Points on a hilly landscape, in no order, each with its height.
A ball rolls from a point to the lowest of its 5 nearest points, and stops where none of them is lower. Distance is the straight distance between rows; heights are no part of it.
sidid: 144 178 96 198 99 83 87 152 182 122 149 131 130 128 115 123 158 165 96  h=3.34
tute: 180 109 140 117 123 172 149 70 70 117 98 171 145 166 163 106 116 126 111  h=3.79
zema: 115 190 160 150 136 139 141 131 176 156 141 124 121 135 116 149 128 182
 121  h=4.81
Kobu: 119 149 169 194 105 121 70 140 201 119 100 122 77 136 82 134 151 132 121  h=3.84
Zer: 97 109 128 93 134 113 129 155 135 137 137 97 117 103 116 145 122 100 148  h=4.48
sakav: 151 88 163 110 163 177 155 85 97 133 104 143 124 174 138 115 126 107 149  h=4.73
Fato: 126 106 181 91 134 172 162 140 83 137 124 141 129 90 136 159 99 86 140  h=2.91
Gomes: 124 97 40 146 160 97 129 125 140 134 172 104 159 139 130 94 156 129 148  h=3.18
podak: 121 90 177 89 148 171 157 126 93 140 117 131 119 116 128 150 107 82 154  h=3.80
Guk: 151 161 105 221 103 91 78 142 188 118 134 133 115 149 102 115 178 156
 103  h=1.80
Misiz: 88 122 113 109 122 87 114 170 144 127 149 93 118 93 115 143 132 105 141  h=1.81
rer: 148 82 188 112 160 186 158 93 91 131 105 151 118 167 130 130 120 91 155  h=5.79
panab: 138 77 32 116 119 108 103 113 94 101 129 119 167 98 144 82 118 100 122  h=2.03
zunuf: 119 188 127 140 119 121 133 144 164 150 149 125 134 113 129 149 127 174
 112  h=5.69
savu: 135 147 170 109 134 180 174 143 92 157 151 152 153 93 155 169 103 136
 124  h=1.56
fem: 122 184 158 119 137 151 163 138 138 161 152 132 140 112 135 156 118 172
 116  h=1.32
Vozim: 145 107 163 109 74 114 120 99 45 61 76 172 100 159 142 119 103 99 116  h=1.89
didak: 101 172 197 163 134 138 123 137 184 139 117 124 89 144 92 156 130 172
 138  h=4.55
Veb: 147 88 56 104 120 123 111 104 88 100 110 125 168 111 150 83 117 108 114  h=1.74
kam: 85 95 83 161 142 61 108 164 153 119 171 89 113 129 94 126 163 107 159  h=5.44
kuvi: 107 128 148 86 127 140 146 152 112 143 136 118 127 86 133 153 108 102
 134  h=4.13
Fekis: 156 97 120 103 159 167 154 83 105 138 107 132 137 166 145 102 127 122
 131  h=2.82
kosa: 113 169 174 176 121 121 96 136 198 129 115 124 82 147 90 140 142 160 124  h=5.00
Sas: 104 139 90 169 92 53 89 183 146 106 164 107 119 89 103 138 149 118 128  h=7.13
fev: 140 148 139 217 106 104 68 139 201 119 115 127 89 155 89 117 170 137 119  h=2.87
kuf: 126 190 110 158 104 102 105 149 173 136 150 125 133 112 124 139 136 169
 101  h=5.52
podu: 150 94 93 95 102 131 113 98 71 93 88 142 148 120 155 89 110 107 103  h=1.64
Nida: 128 182 96 173 90 82 95 163 165 121 156 125 135 101 123 137 146 155 100  h=4.93
nufuz: 124 163 85 178 79 63 84 179 149 110 158 123 132 90 114 135 146 140 106  h=6.02
dopu: 108 97 156 83 151 146 142 133 118 141 117 109 114 120 120 135 119 92 157  h=1.52
ged: 104 147 130 97 121 118 134 162 133 141 144 112 135 81 134 154 109 118
 126  h=1.02
petip: 168 108 107 100 117 153 133 85 83 112 93 150 152 146 165 94 114 122 107  h=1.92
Rali: 101 90 101 112 161 111 131 130 147 140 144 97 127 145 118 117 145 112
 161  h=3.29
nafo: 117 90 66 129 167 109 133 123 153 141 151 96 143 152 123 104 151 125 154  h=2.99
sim: 86 102 100 128 145 81 118 159 153 128 155 87 115 117 105 132 145 106 159  h=4.63
Zuk: 129 174 174 127 145 177 178 136 124 167 154 145 148 117 138 163 112 172
 125  h=2.00
koze: 112 176 119 116 112 109 123 161 145 143 150 120 137 87 133 152 122 146
 112  h=5.28
Vure: 121 152 159 92 123 156 156 149 107 151 141 131 143 85 143 161 101 122
 126  h=2.79
votav: 177 112 136 106 93 147 130 83 56 92 85 176 139 147 163 109 103 116 100  h=2.25
Funeg: 104 151 234 155 163 178 178 148 139 144 139 145 109 134 108 179 124 171
 160  h=3.86
ninif: 98 94 115 101 160 118 130 138 142 140 134 94 117 131 120 127 135 104 159  h=3.87
muk: 125 172 145 193 118 108 91 133 202 129 125 128 93 150 97 127 157 165 118  h=4.24
raben: 97 121 139 85 131 124 132 159 127 139 134 111 123 93 123 152 109 102 140  h=4.25
Zem: 120 94 78 115 171 120 136 114 144 146 143 102 140 154 131 101 143 125
 150  h=2.83
vupi: 155 101 61 103 139 132 128 99 106 122 118 125 163 125 157 86 123 125 115  h=1.82
fusip: 160 119 169 114 71 119 128 94 39 64 86 188 110 153 149 128 98 103 112  h=2.52
rekiz: 151 100 126 101 85 125 115 91 58 76 72 160 120 136 147 105 104 102 105  h=1.51
poti: 170 105 150 118 147 174 154 66 85 127 102 161 135 182 149 105 125 122
 130  h=4.83
bigu: 115 179 178 142 151 156 163 132 155 160 144 132 119 135 120 159 120 185
 130  h=3.07
vaba: 157 101 84 101 147 150 139 90 110 133 110 128 157 153 156 89 126 131 121  h=1.96
nisil: 147 96 99 103 164 150 145 89 122 140 115 128 148 162 145 98 137 126 132  h=2.26

Call two points neighbours if one is among the 5 nearest of the other. Go from one point of each pair to the other, from neighbour to neighbour, staying as low as possible. Name the highest point that can't be avoided.
Guk and ged: didak
dopu and fem: Fato
fem and rekiz: ninif
ged and fem: Vure

Where does a ball stop that starts at each point below?
kosa: Guk
nufuz: Guk
Nida: Guk
Sas: ged
